Points on a hilly landscape, in no order, each with its height.
A climber steps from a point to whichever of its 2 nearest points has the largest rise for the distance, and stops where none of them is higher. Distance is the straight distance between rows; heights are no part of it.
j559 height 180: [107  95 114 163 103  91 165 108 148 119 158  94 169 129 123 165 158 177
 139 177 107  93 163  83 159 154  91 112 138]
j949 height 624: [146  97 126 155 132  94  83 128 150  83 188 101  97  83  88 150  62 107
 120 146 112 129 128 151 132 183 117 128 126]
j314 height 510: [135 110  92 127 173  63 127 139  95  97 160 183 117 139 121 130 133  60
  64 143 116  82 132  72 146 146 172 135 151]
j979 height 238: [139 144 100 103  91 177  79 106 184 100 130 109  97  89  88 139 117  84
 101  79 138 121  83 135  85 132 159  88 129]
j737 height 498: [111 104 100 171 134  74 102 136 116 108 160 160 100  92  54  93 178  80
  51 112  96 134 104  53 145 189 169 114 164]
j587 height 537: [158 133 155 102 176  75  93  90  84 106  92  90 122 148 159 155  86  93
 159 162 147 149 144 152  89 137 144 157 108]
j825 height 448: [152 133  63  92 163  91 110 102 110 141 170 161 125 113 137 205 194  88
 115  91 143 152 141 120 112 103 171 135 213]
j81 height 356: [122 163 104  93 191 112 170  91  93 113 101 109 165 165 159 133  99 101
 120 169 146 107 143 118  99  85 132 150 131]
j93 height 446: [118 118 156 132 113 148 190 177 127 147 107 146 119 153 149  98 154 214
 182 119 138 105 138 128 156 119 102 147 122]
j924 height 376: [154 139 109  75 123 158  93  46 159 114 150  87 172 120 125 142 150 129
 132 106 139 166 145 127  76 105 162 110 138]
j362 height 221: [119 129 154  99  79 156  79 125 193 101 136 109  63  72  68 115 126 133
 108  85 157 148  67 141 115 174 155 106 153]
j510 height 582: [113 124 119 143 161  91  92 150 124  72 153 111  81  98  97 116  72 109
 121 156 129  98 120 132  99 146 133 162 129]
j844 height 66: [128 115  37 102 124 158  90 138 186 108  90 109 127 138 174 171 123 147
 130 119 139  69 147 107  78  95 113 137 126]
j540 height 386: [133 135 171 143 103 128 172 161 141 115 194 130  91  82  69 107  92 162
 162 109 141  96 133 147 159 169 148 137  98]
j251 height 387: [165 115  90 154 147 146 143 108  86 143 123  94 189 151 164 155 100 138
 185 163 107 148 173 175 156 141  98 120  68]
j496 height 425: [113  93  94 145 170  87 125 179 125 105 153 192 125 130 162 144 128 150
  57 171 142 104 138  77 143 120 117 156 171]
j250 height 576: [ 66 150 135 124 103 108 158 145 139 105 152 143 124  96  75 164  68 155
 113 177 146 155 125 144 172 148 109  94 163]
j783 height 267: [171 138  82 100  96 163 124 138 168  90 115 126 132 117 129 136 132 123
 177  74 142 101 154 172  95 105 128 100  65]
j557 height 345: [110 145 137 110 103 147 115  95 159 126 139  95 150 123  94 115 108 119
 131 129 132 126 120 114 116 139 154 127 118]
j930 height 288: [144 148 160  86 168 130 176  78  87 132  88 115 175 167 149 107 178 134
 142 111 140 105 142  81 139  95 172 155 144]
j138 height 304: [105 166 154  99 139  81 177  89  93 136  89 108 141 162 113 124 158 126
 151 121 122  77 134  53 160 124 157 146 153]
j903 height 521: [ 58 172 164 122 168 104 206 145  85 141 129 123  65 135 125 100  66  93
  96 157 140  87 121 132 112  96 134 137 119]
j29 height 396: [144 118  96 128 158 149 140  96 104 121 110  89 187 161 183 138 133 155
 140 155 120 135 159 137 120 112  95 134 106]
j6 height 447: [ 80 133 164 139 128 134 152 128 109 145  92 117 147 143 154 131 187 170
 102 159 126 171 112 131 135  95  83 128 189]
j592 height 259: [136 101 196 132 109 127 104 107 154 169 132 108 135 149 145 124 107 134
 126 165 126  92 120  78 162 173 129 143  71]
j733 height 193: [111 120 111 141 117  93 161 120 124 122 122 100 163 149 127 150 186 200
 188 127 121  98 145  75 151 131 106 152 159]
j425 height 295: [188 113 104 177 116 132 126 157 113 101 142 133 136 107 167 161 158 121
 136 118 111 145 124 210 105 127  80 103 123]
j724 height 460: [100 129 175 155 134 121 126 141  99 157 112 148 136 142 137  98 199 137
  70 126 123 166 104  99 151 129 115 136 172]
j441 height 555: [153 110  85  88  87 155  43 123 212 137 142 150 106  88  82 159 103 136
 165  71 154 146 114 121 122 143 170 126 124]
j131 height 309: [ 92 154 117 138  96 103 166 146 102 163  93 183 125 129  93 137 149  97
 129 111 111 122 104 100 198 122 138 109 133]
j791 height 542: [ 87 140 124 155 166 100  89 167  86 114 115 129  91 107  96  93  92  91
 118 163 125 152 103 148  97 122 120 171 155]
j539 height 552: [137 122 100 162 162  93 132 150  86 114 115 137 133 142 131 116 158  93
 120 114 101  70 134 100 117 125 137 150 123]
j537 height 326: [104 123 151 153 103 130 132 128 157 116 144  78 113 105  93 100 106 154
 133 147 121  95 117 119 108 148  92 139 113]
j817 height 507: [106 157 118 171 146  91 102 156  80 143  94 118  89 117  76 108 124  68
 140 117 103 118  98 121 136 123 147 143 123]
j293 height 549: [134 158 210 109 129 128 152 135 129 112 114 113  54 138 126  62 142 116
 131  93 143 109  96 154  64 122 140 133 145]
j781 height 307: [116 140 165 104 114 140 110 165 118 154  70 186  82 143 114  90 148 145
 160  79 136 165  93 131 131 111 153 150 164]
j958 height 286: [161  97 136 169 106 139 107  90 151 122 165  70 152 119 118 105 152 121
 153 106  88 110 130 113 109 173 128 138  89]
j769 height 556: [122  72 146 192 165  80 157 164  85 128 141 128 153 136 156 105 142 160
 110 162 121  92 177  90 157 166  96 170 115]
j418 height 436: [133  56 103 160 164  97  90 181 121 129 146 190 152 142 141 146 108 141
  81 175 117 116 153  90 185 159 118 154 135]
j272 height 60: [123 109  56 144  92 174 113 124 178 111 108  84 152 124 145 164 132 167
 141 141 113 107 139 142  85 111  71 112 104]
j321 height 520: [158 112 149 172 187 136 169 156  75 130 136 144 158 154 184  85 158 131
 105 141 131 139 134 163 122 119 111 159 133]
j61 height 584: [165 136  74  80 175 181 123  79 112 147 135  97 205 135 168 109 192 173
 142 108 163 188 151 128 131  77 157 156 176]
j158 height 575: [ 98 139 189 143 110  71 149 133 123 128 104  96  48 108  99 160 105 116
 149 144 139 118 108 147 155 165 123  96 115]
j243 height 512: [ 80 141 139  92  75 197 144 130 190 129  88 142 114 147 126 136 114 145
  95 132 151 113 110 121 131 114 114  76 115]
j453 height 55: [127 109  85 151  98 164 116 104 156 135 118 104 172 134 140 153 129 108
 116 156  94 131 136 140 124 131 100  93 105]
j119 height 306: [169 101 102 207 139 129  98 175  94 124 130 135 123 120 154 132 123 101
 154 123  93 114 132 178 119 147  85 131  90]
j927 height 705: [150 109 157 129 104 133  83 129 176  99 182 133 130  93 129 172  77 144
 130 153 136 193 136 185 141 164 106 102 146]
j894 height 187: [121 133 139 114  87 183 125 143 185 104 117 100  84 115 102 100 144 185
 156  92 154 148 105 174  69 117 117 120 153]
j668 height 412: [106 109 179 177 132 142 178 179 126 119 150 113 120 108 147  68 134 177
  73 162 131 142 112 168  85 115  60 135 167]
j281 height 513: [118 121  90 156 131 130 115 153 146 108 139 120 124 112 152 149 135 135
  76 156 137 147 114 153  79  96  83 126 191]
j721 height 248: [142 137 141 106  68 142  85  98 147 161 114 162 130 113 103 153  78  75
 131 131 113 182 126 166 157 139 137  69  59]
j937 height 540: [155 115 155 133 134 134 112 145 133 104 169 139 132 122 144 110 137 146
 132 120 140 140 132 145 114 139 123 152 141]
j269 height 666: [147 104 155 103 118 101  58 109 174  99 175 136 103  89  96 154  66 127
 155 140 143 162 128 147 134 175 151 128 131]
j19 height 347: [ 89 156  62 114 170 138 171 136 106 104 121 126 175 143 129 115  98 117
 112 186 139 134 130 142 116  60 116 164 145]
j723 height 653: [146 131  94 130 104 156  98 116 138 152 176 179 158 116 107 109 142  69
  79 111  92 156  95 135 130 136 148 101 116]
j531 height 222: [123 132 152 182 149 111 172 133  69 176 144 105 175 126 118  87 150 168
 179 124 110 141 152 118 186 131 120 162 109]
j816 height 515: [123  93  94 155 119 117  81 147 158 120 194 147 131  91  63  86 169 132
  82 101 112 140 114  70 137 155 157 148 178]
j2 height 290: [160 134 171 121 141 169 148 133 115 165 135 139 167 163 162  79 133 116
 127 113 135 129 124 137 139 112 153 155  80]
j442 height 505: [176 143 148 113 168 102 134 119  74 116  94 112 120 150 163 148  88 111
 192 130 148 138 168 193 118 122 135 130  80]
j338 height 750: [ 89 161  78 116  83 180 157  97 167 114 120 129 151 109  83 136 102  83
  84 104 116  83 115 118 134 120 147  80 109]
j620 height 495: [ 82 126 179 114  96 191 149 150 164 142 101 116  89 147 132  96  80 143
 111 162 141 110  99 145 105 131 104 122 107]
j572 height 452: [108 111 132 156 143 119 130 203 146  82 165 117  56  91  65  47  98 151
 112 109 138  80 112  97 111 166 141 162 138]
j405 height 481: [175 116  58 138 118 117 108 101 146 107 168 111 132 114 153 191 187 107
 118  98 114 138 134 157  80 117 116  82 160]
j757 height 643: [ 86 102 143 112 118 120  45 132 146 141 128 144 121 117 109 154  79 144
 102 190 129 174 111 103 162 157 123 149 149]
j631 height 277: [186 127 131  99 171 127 141  69  79 145  92 111 163 173 176 141 213 143
 144 102 151 148 143 107 139 125 147 133 166]
j180 height 275: [158 130 159 116 100 119 104 109 127 163  87 161 139 134 130 165 148 150
 171 104 138 216 130 161 168 120 134 117 138]
j354 height 296: [133 129 180 114 161 147 196 143  89 174 134 157 132 170 175  92  95 125
 134 139 151  96 155 131 164 118 148 147  62]
j32 height 664: [ 80 130 111  97 114 136  64 146 136 136 127 177 109 112 130 160 108 120
  78 149 143 170  92 126 149 125 128 123 174]
j191 height 328: [140 149 134 139 121 139 165 135 116 128 147  86 131 113 107 121  79 139
 206 123 123 152 169 182 118 115 128 125  53]
j31 height 285: [199 122 116 124 143 133 137 129 108 108 155 159 148 128 176 156 175 140
 151  94 141 171 149 207 125 118 117  96 136]
j207 height 571: [152 108 166 140 177  59 101 111  73 127 122 100 147 146 149 149 113 106
 132 171 124 127 146 100 130 168 138 180 131]
j883 height 158: [115 132 138  86 108 144 148 144 164 112  72 131  99 149 131 150 116 193
 190 114 170 140 146 144 109  94 115 108 139]
j584 height 548: [ 84 146 140 135 104 109 154 109 130 128 147 127 145 112 113 155 136 135
  74 185 133 166 107 137 143 126  94  87 172]
j925 height 322: [135 108 116 203 137 113 121 180 103 148 154 120  91 110 115 120  73  93
 140 125  95  97 133 150 140 148 108 139  58]
j902 height 331: [106 167 161 116 116 106 152 158 108 145 117 182  99 122  78  91 122 125
 149 104 142 146 105 105 168 120 168 143 150]
j967 height 558: [169 101 108 134 144 179  92 161 138 140 171 158 169 133 153 103 156 165
 133 104 138 152 139 139 129 110 134 184 151]
j179 height 402: [100 122 140 147 133 119 135 113  78 201  65 123 156 180 146 155  93 116
 139 167 112 130 127 104 191 151 119 145  71]
j640 height 407: [165 145 142  78 152 108 176  71 120  89 128  96 149 143 180 141 163 157
 169 124 151 110 158 125 106 121 129 131 136]
j204 height 683: [ 77 163 113  93  83 173 117 139 148 138 142 163 135  96 114 135 126 125
  61 138 160 194  93 147 131  99 122 104 175]
j616 height 49: [127 115 111 170  70 161 121 138 151 149 123 124 123 116 102 143 143  92
 128 117  84 126 106 148 141 144 101  84  82]
j478 height 405: [148 103  97 127 161 127 155 115 142 102 168 111 182 135 201 143 120 172
 112 182 140 116 155 131  96 112  84 145 152]
j639 height 534: [142  82 175 178 171  98 139 175  85 116 146 151 145 141 172  82 169 171
  92 147 126 148 145 115 132 138 101 170 169]
j245 height 526: [102 141 173 129 100  57 146 121 129 124 122 129  60  91  68 153 134 106
 122 112 119  98  86  84 180 180 141  85 134]
j356 height 391: [184 137 132 112 125 100  85  78 124 117 137 112 118 124 121 165 140  71
 154  96 104 135 129 129 109 156 161 107 116]
j880 height 694: [110 169  79 149  93 170 117 147 133 132 108 119 138 106  70 116 109 118
 175 105 121 176 129 184 126  95 123 113  97]
j249 height 528: [147  90  68 114 162  34 106 127 101 115 152 190 105 139 125 203 142  90
  96 152 106 104 141  70 165 153 150 120 177]
j71 height 478: [ 88 123 164 164 118  77 109 133  96 123 127 140  98 105 101 105 203 105
  56 111 115 141  97  63 145 161 145 124 180]
j667 height 392: [146 104  98 150 144 125 118 130  74 167 103 149 178 167 149 171 106 120
 148 170 108 145 142 131 177 138 108 137 108]
j719 height 414: [144  86 115 141 170  88 142 150 145  77 182 143 144 118 178 115 126 168
  67 161 140 113 151 100  92 118  94 157 179]
j705 height 235: [134 130 184 107 105 148  76 112 155 152 100 129 122 138 132 135  76 104
 136 147 134 167 122 143 142 144 143 126  73]
j868 height 726: [ 99 167  68 111 100 194 151 123 146 135  95 120 157 133  88 118 114 123
 141  91 133 116 135 136 114  77 125  99  89]
j742 height 401: [130 114 180 146 149 131 188 161 146  97 173 133 135 130 199 101 109 193
  83 179 146 138 141 170 114 130  67 129 160]
j547 height 362: [141 137 137  94 119 146  99  40 160 121 142  57 184 135 136 119 110 100
 113 148 110 143 134 107  72 126 138 134 110]
j404 height 13: [156 115 115 146 114  83  37  96 103 150  96 137 104 115 101 167 161  58
 130  95  77 145  97  75 143 166 165 119 146]
j855 height 394: [148 164 134  84 138 168 108  56 129 130  85 110 170 150 129 125 112  76
 151  73 126 115 152 113  88 103 177 119  86]
j663 height 709: [104 117 136 187  94 121 107 165 117 140 165 166  93  82  81 113 128  83
  73 146 101 147  81 151 160 182 114  75 124]
j128 height 479: [161 135 164 108 164 122 167 162 110  86 110 156  90 138 171 133 104 143
 175 123 159 130 163 200 115 110 120 128 126]
j624 height 462: [ 98 171 159 101 131 179 169  99 130 137  93  86 118 144 137 109  71  93
 127 130 144 114 146 147  87  98 143  95  52]
j848 height 516: [136 141 123 161 156  85 174 170  80 131 131 147 105 138 100  92 140  98
 168  80 114  59 137  94 147 122 163 164  94]
j648 height 173: [142 126 141 126  67 154 144 140 169 113 109 106 113 124 124 146 172 206
 190  86 154 156 137 157 113 119  94  94 143]
j428 height 300: [153 121 132 139 119 177 135 112 124 187 182 135 195 137 131  88 113  97
 105 152 110 141 135 144 166 138 141 143  55]
j622 height 312: [119 101 158 165 140 142 129 119 110 198 185 119 163 138 143 106  61 102
  95 172 102 109 143 109 169 158 141 155  49]
j991 height 244: [135 100 207 112 139 124  86 134 133 167 129 142 104 151 151 116  55 124
 147 155 138 128 121 123 153 161 145 175  73]
j48 height 506: [170 126 142 129 196 131 188 160  81  87 137 134 135 141 211  92 119 153
 143 134 150 118 159 189  99 108  88 154 131]
j313 height 329: [ 92 165  93 131 142 155 160 146  92 141 136 176 176 140 124 121 151 138
  99 145 145 193 128 158 155  78 116 139 169]
j602 height 612: [ 78 103 115 125 105 104  90 146 175 113 147 134 111  98  82 181  73 179
 110 192 134 130 127 115 180 172 104 123 183]
j219 height 357: [105 135 174 133 131 107 188 171 112 142 156 141 118 111  93 102 111 159
 149 125 134 111 130 111 178 140 141 147 127]
j38 height 432: [133 124 101 103 150 134 128 122 122 143 153 140 140 128 161 171 205 140
 115 101 168 161 134 131 118  72 144 126 200]
j437 height 39: [ 89 139 113 175  95 126 106 134 130 129  82  87 104 120 118 148 144  83
 115 135  88 109  89 130 111 130  97  99 133]
j73 height 727: [ 77 185  80  95  53 196 134 107 168 126 108 143 140  96  64 137 126  92
  59  85 141 126  81 114 109 124 149  75 158]
j525 height 493: [125 129  86 107 162  97  85 134 104 131 132 223 114 119 125 121 142  54
  41  91 116  95 108  51 162 139 183 130 156]
j396 height 514: [112 121 193 101 127 129 104 134 154 119 128 123  90 138 142 112  89 164
 116 165 146 137 119 148  96 136 119 144 149]
j391 height 547: [158  79 105 122 153  47 119 139 117 105 155 174 107 146 160 211 110 101
 115 173 114  89 157 121 152 161 117 116 132]
j982 height 237: [110 145 152 190  91 146 200 129 105 193 127  93 158 129  91  79 151 151
 164 106 106 117 119 117 185 136 120 131  79]
j105 height 435: [113 129 166 118 151 162 139 125 113 136 101 111 132 164 164  78 162 183
 123 148 128 143 106 136 106 113 106 165 158]
j265 height 587: [133 106 117 116  90 156  26 145 175 157 118 152 110 103  96 111 112 137
 153 103 126 169  99 116 138 144 152 160 138]
j837 height 21: [142 111 136 140 107 115  63 117 114 155 100 143 120 143 149 169 164  92
  92 114 116 153  92 117 132 138 134 119 159]
j891 height 477: [125 118  92 124 127 126  72 150 133 156 108 196 131 143 126 132 135  93
 100 103 103 100 114  62 166 131 161 155 142]
j283 height 586: [108 113 146 177 156  70 168 155 102 120 143  92 111 127 150 128 110 141
 116 160 118  61 151 114 121 150  95 154  98]
j92 height 531: [131  95  78 126 134 160  79 153 172 135 203 154 145  95 117 107 168 151
  62  90 139 136 118 108 103 112 148 155 193]
j905 height 419: [144 115 161 113 127 127 131 165 161  85 166 123  66 108  99  87  87 154
 163 114 149  56 118 113 116 158 158 163 101]
j846 height 94: [164  95 205 133 148 105 170 142 108 124 123 122 116 153 199 112 154 151
 133 134 145  91 141 135 114 140  95 143 118]
j200 height 417: [ 90 127 163 139 115 117 125 131 112 161  72 121 115 155 143 150 133 125
 128 152 123 132 116 117 162 125 105 132 112]
j234 height 649: [ 95 160 106 146 109 175 129 153 139 110  97  84  90 109  68  88  92 127
 170 106 125 123 111 165  88 106 122 132  96]
j713 height 499: [124 118  63 150 109 128 121 138 153  92 146 134 120 107 116 185 147 110
  81 138 116 111 108 158 111 124  99  79 158]
j350 height 117: [ 73 177 176 137 153 123 203 115  79 144  81  76 108 152 149 110 122 123
 152 160 133 131 127 145 120  86 109 115 118]
j633 height 105: [129 145 187 126 185  90 189 122  73 121 104  92 123 155 171 115 141 160
 153 161 151 125 141 136 122 120 105 147 141]
j334 height 464: [156 133  43 122 132 112  94 104 144 120 154 132 127 112 129 174 185  89
  98  79 107 107 135 101  99 119 162 120 184]
j56 height 598: [159 121  61  91 142 170 109  61 117 174 113 101 203 146 139 170 165 155
 162 108 132 207 173 124 146  84 152 125 149]
j738 height 745: [117 115 168 154  88 134 103 165 155 130 181 146 110  82  94 117  97 137
 106 145 119 165 107 161 162 171 111 107 137]
j172 height 439: [128 154 173  77 107 166 122 100 181 112 102  97  89 134 114  92  81 100
 134 100 149 119 127 149  69 119 156  98  78]
j760 height 207: [128 123 143 145 143 115 143 126  91 136 113  95 150 141 128 104 146 195
 199 135 123 147 152 114 141 133 111 181 152]
j865 height 287: [161 124 131 117 129 134  81 145 115 178  69 171 123 143 130 131 153 162
 197  69 148 199 115 135 145 105 160 171 151]
j351 height 530: [133 127 135 152 144 113 149 129 128  95 180 132 165 101 150 129 129 133
  76 173 121 176 125 181 110 114  81 104 175]
j62 height 461: [138 153 105  84  94 100 117  95 165  90 117 127  96 118 112 197 132 101
 139 109 164 119 129 147 105 128 142  67 127]
j801 height 703: [ 64 188 121  85  67 190 100 104 162 162 118 156 123  84  98 132 163 119
  56  88 157 173  85 105 131 112 152  90 198]
j582 height 487: [112 115 157 152 175 116 133 182 111 105 134 124  69 131 115  24 110 140
 116 119 120  85 126 113  77 131 138 185 139]
j452 height 529: [122 113 128  96  88 164 132 131 176 139 127 162 147 142 138 149 145 175
 120 124 161 141 130 131 151 108 113  99 124]
j646 height 578: [102 156 111 133 148 119 130 124 122 104 101 117 119 129 135 126 133  77
  80 116 102  53 113  90 104 113 130 127 155]
j26 height 410: [119 103 162 113 159 112 180 165 144  96 146 148 111 148 190 127 103 217
 138 161 147  95 159 139 120 126  73 144 170]
j491 height 421: [139 134 121  84 166 119 172  96 129 109 120 128 145 154 198 143 187 164
 110 132 171 130 134 125 102  85 116 134 186]
j159 height 5: [148  95  94 159 125  67 100 118  91 163 118 157 128 138  91 147 163  86
 143 118  63 157 120  67 164 170 158 138 144]
j333 height 131: [ 66 167 113 126 150 145 178 145 105 118  70  76 100 141 109 100 114 157
 172 150 130 110 136 141  94  80 104 143 132]
j674 height 305: [106 129 128 177  82 162 128 128 152 147 134  58 138 116 104 102 132 144
 153 109  89  69 121  82 124 152 120 148  75]
j815 height 343: [165  85 135 168 136  82 100 154 128 142 157 126  94  98  95 132  91 103
 161 123  90  92 134 107 165 185 145 147  75]
j606 height 490: [112 161 140 103  75  95 151  87 144 100 116 112  92 105  78 167 142 101
 110 126 141 112 102 117 125 163 142  69 150]
j372 height 263: [136 142 152 106  85 121 135 128 144 136 116 162 113 121 114 170 105 133
 165 124 146 182 127 168 166 127 134  75 107]
j921 height 327: [105 137 142 147 128 123 108 120 116 151 154 103 141 116  93 110  77  90
 114 160 101 115 114 100 148 144 147 143  80]
j63 height 437: [168 120  75  63 124 100  80  89 162 119 127 146 122 124 145 217 134 110
 148  95 136 117 155 119 113 117 163  99 133]
j10 height 330: [ 82 145 136 146 134  96 173 145 114 157 112 122 128 133  94 106 138 157
 165 120 113  76 129  53 184 133 140 163 124]
j412 height 554: [ 91 153 139 117 156 123 157 137 128 110 138 148  97 128 123  98 104  88
  66 153 146  78 111  97 125 118 139 127 137]
j942 height 678: [112 133 110 163  84 151  91 133 162 123 159 140 122  87  79  92 136  89
  57 124  96 113  79 118 130 162 131  94 123]
j623 height 543: [133 109 101 108 111 179 107 156 194 134 171 160 140 118 141 131 158 177
 109  93 156 118 132 121 121 111 127 141 161]
j271 height 615: [168 106  75 126 120 144 105  74 122 186 138 125 195 152 138 157 181 111
 135 109  90 179 135 111 145 124 146 111 137]
j182 height 390: [175 126 119  76 133 132 137  59 132 116 121  86 175 128 153 154 158 159
 176 109 149 163 175 132 111 110 138  95 111]
j224 height 488: [ 59 186 153 109 136 144 178 134 102 164  90 118  68 137 115 111  55  83
 117 128 135  81 124 135 122  91 143 107  66]
j595 height 427: [115 108 136 134 129 128 196 162 136 113 138 154 141 154 177 134 139 184
 121 158 134  72 146 116 160 117  84 132 126]
j241 height 628: [116 128 165 147 135  86 167 144 116 136 129 119  81 132 150 163  95  98
 110 163 128  77 127 136 149 145 106  94  79]
j446 height 574: [129 117  98 145 187  56 119 175  95 110 152 204 112 128 130 163  73  94
 117 165 127 112 151 141 166 144 135 145 130]
j388 height 424: [111 116 154 152 132 161 166 124 141 119 117  58 130 129 163  61 134 191
 103 162 124 127 109 135  63 110  69 151 141]
j768 height 416: [199  89 103 100 136  69  74 100 141 117 161 157 111 109 123 210 114  99
 165 111 107 152 151 146 138 161 156 113 133]
j183 height 145: [ 89 144  88 111 130 140 144 144 138 107  84 102 129 130  91 137  96 178
 198 133 141 149 161 146 112  84 101 124 127]
j318 height 511: [122 133 187  97 170 113 135 150 104 118 131 141  85 154 140  43 128 124
  94 129 147 121 107 117  75 120 147 170 156]
j273 height 367: [156 151  75  66 180 123 111  70 120  96 122 117 173 150 159 161 102  92
 134 137 149 128 166 144  81  83 159 130 114]
j186 height 72: [160 116  80  99 146 174 135 148 142 105  90 128 121 170 199 132 116 132
 143 128 136  68 140 138  76  92 112 143  95]
j188 height 433: [ 90 143 162 123  86 146 168 122 130 149  66 132 136 159 156 161 177 159
 122 141 128 132 108 119 166 106  90  81 135]
j171 height 254: [132 149 177 162 106 133 193 108 112 146 128  83 147 131 129  91 203 137
 151  91 120 104 126 110 135 127 119 110 101]
j556 height 253: [163 135  65 125  94 153  88 111 173 113 119 130 122 103  87 159 120  78
 164  63 112 127 134 147 102 126 158  94  94]
j685 height 203: [ 94 140 168 126  78 145 128 153 159 108 107 125  45  97  67 102 125 162
 125 110 155 156  80 167 110 151 123 104 174]
j458 height 337: [ 71 170  94  88 141 152 138 132 113 141 109 157 162 142  99 115 102 125
 130 149 139 160 125 125 152  77 135 146 147]
j184 height 278: [178 126  99 104 130 166 167 146 135 111 130 163 147 144 169 137 145 147
 178  88 162 132 165 186 130  96 126 100  91]
j546 height 273: [167  82 160 146 102 145 109 106 152 137 150  87 159 127 169 131 122 157
 138 157 116 111 138 115 114 167  95 130  77]
j786 height 85: [175 103 140 143 129 120 140 118 120 115 123 134 116 153 211 153 171 114
 132 113 133  97 136 150 111 134 108 102  93]
j505 height 572: [173 122  88 120 186 163 124 127 108 156 145 148 220 158 156 102 165 188
 142 112 144 167 157 109 155 105 144 196 163]
j975 height 599: [105 153 130 118 121 151 151 162 135  92 113 117  47 110  81  65 112 132
 135  99 129  83  92 153  70 124 148 146 135]
j292 height 268: [171 138 175 128 140 136 178  82  82 131 110 101 164 149 159 102 208 156
 156 105 126 160 130 140 142 121 129 112 124]
j752 height 380: [172 160  86  85 158 158  98  51  96 141  98 111 183 158 143 144 122  42
 129 118 121 171 153 142  96 104 174 112  93]
j653 height 456: [121  91 126 140 155  95  82 195 124 127 118 190  98 127 114 106 122 132
 108 138 120 104 129  64 178 153 152 180 135]
j560 height 352: [163 138 109 119 114 131 129  76 141 103 131  51 164 107  83 133  90 125
 191 127 121 149 169 158  85 139 141 103  65]
j498 height 310: [117 157 131 135 127 162 202 148 111 160 135 118 132 141 131  92  82 140
 170 120 135  94 163 159 147 109 133 128  42]
j107 height 603: [140 119  94 139 197  50 117 124  71 111 149 139 152 148 130 157 102  82
 111 179 106 133 151 123 141 131 144 148 150]
j907 height 366: [157 135 138 146 104  94 110 104 128 146 133 135  97 108  89 129 130  69
 154  92  92 104 111 111 162 168 159 103  86]
j235 height 77: [172 114 106 118 136 131 154 137 153  79 146 119 107 129 193 134 117 111
 130 131 123  56 129 149  70 117 104 120 104]
j268 height 29: [118 127 122 163 117 150  58 124 130 150  57  99 127 143 152 145 168  97
 115  88  98 137  98 117 103 123 107 133 134]
j736 height 321: [ 95 167 103 126 105 134 163 111  99 153 120 165 180 138 109 122 177 103
 102 119 103 151 115 119 169  99 134 104 150]
j697 height 373: [167 131 118 123 139 112 123  85 132  87 162  92 181 111 120 139 122 163
 194 134 130 161 175 159 112 135 126 126 130]
j155 height 634: [141 128 115 102  98 182  77  84 142 179 146 161 178 131 134 118 159 108
  99 103 107 184 125 119 135 118 165 127 137]
j597 height 472: [ 96 131 181 141  88 150 166 170 144 141 111 150  85 144 125 102 141 164
 130 123 145 118 100 146 139 128 103 111 131]
j18 height 616: [ 95 116 118 109  78 153  30 125 184 164  87 131 133 120  96 162 101 147
 137 141 131 175 113 100 161 139 121 129 129]
j566 height 415: [145 176 157  67 131 148 139  61 143 103 125  94 125 124 114  80 118 104
 153  90 148 130 132 139  69  99 177 121 119]

Where does a climber stop that starts at each point below?
j354 => j338
j667 => j623
j313 => j646
j29 => j107
j547 => j338
j453 => j241
j540 => j338
j742 => j623
j119 => j241
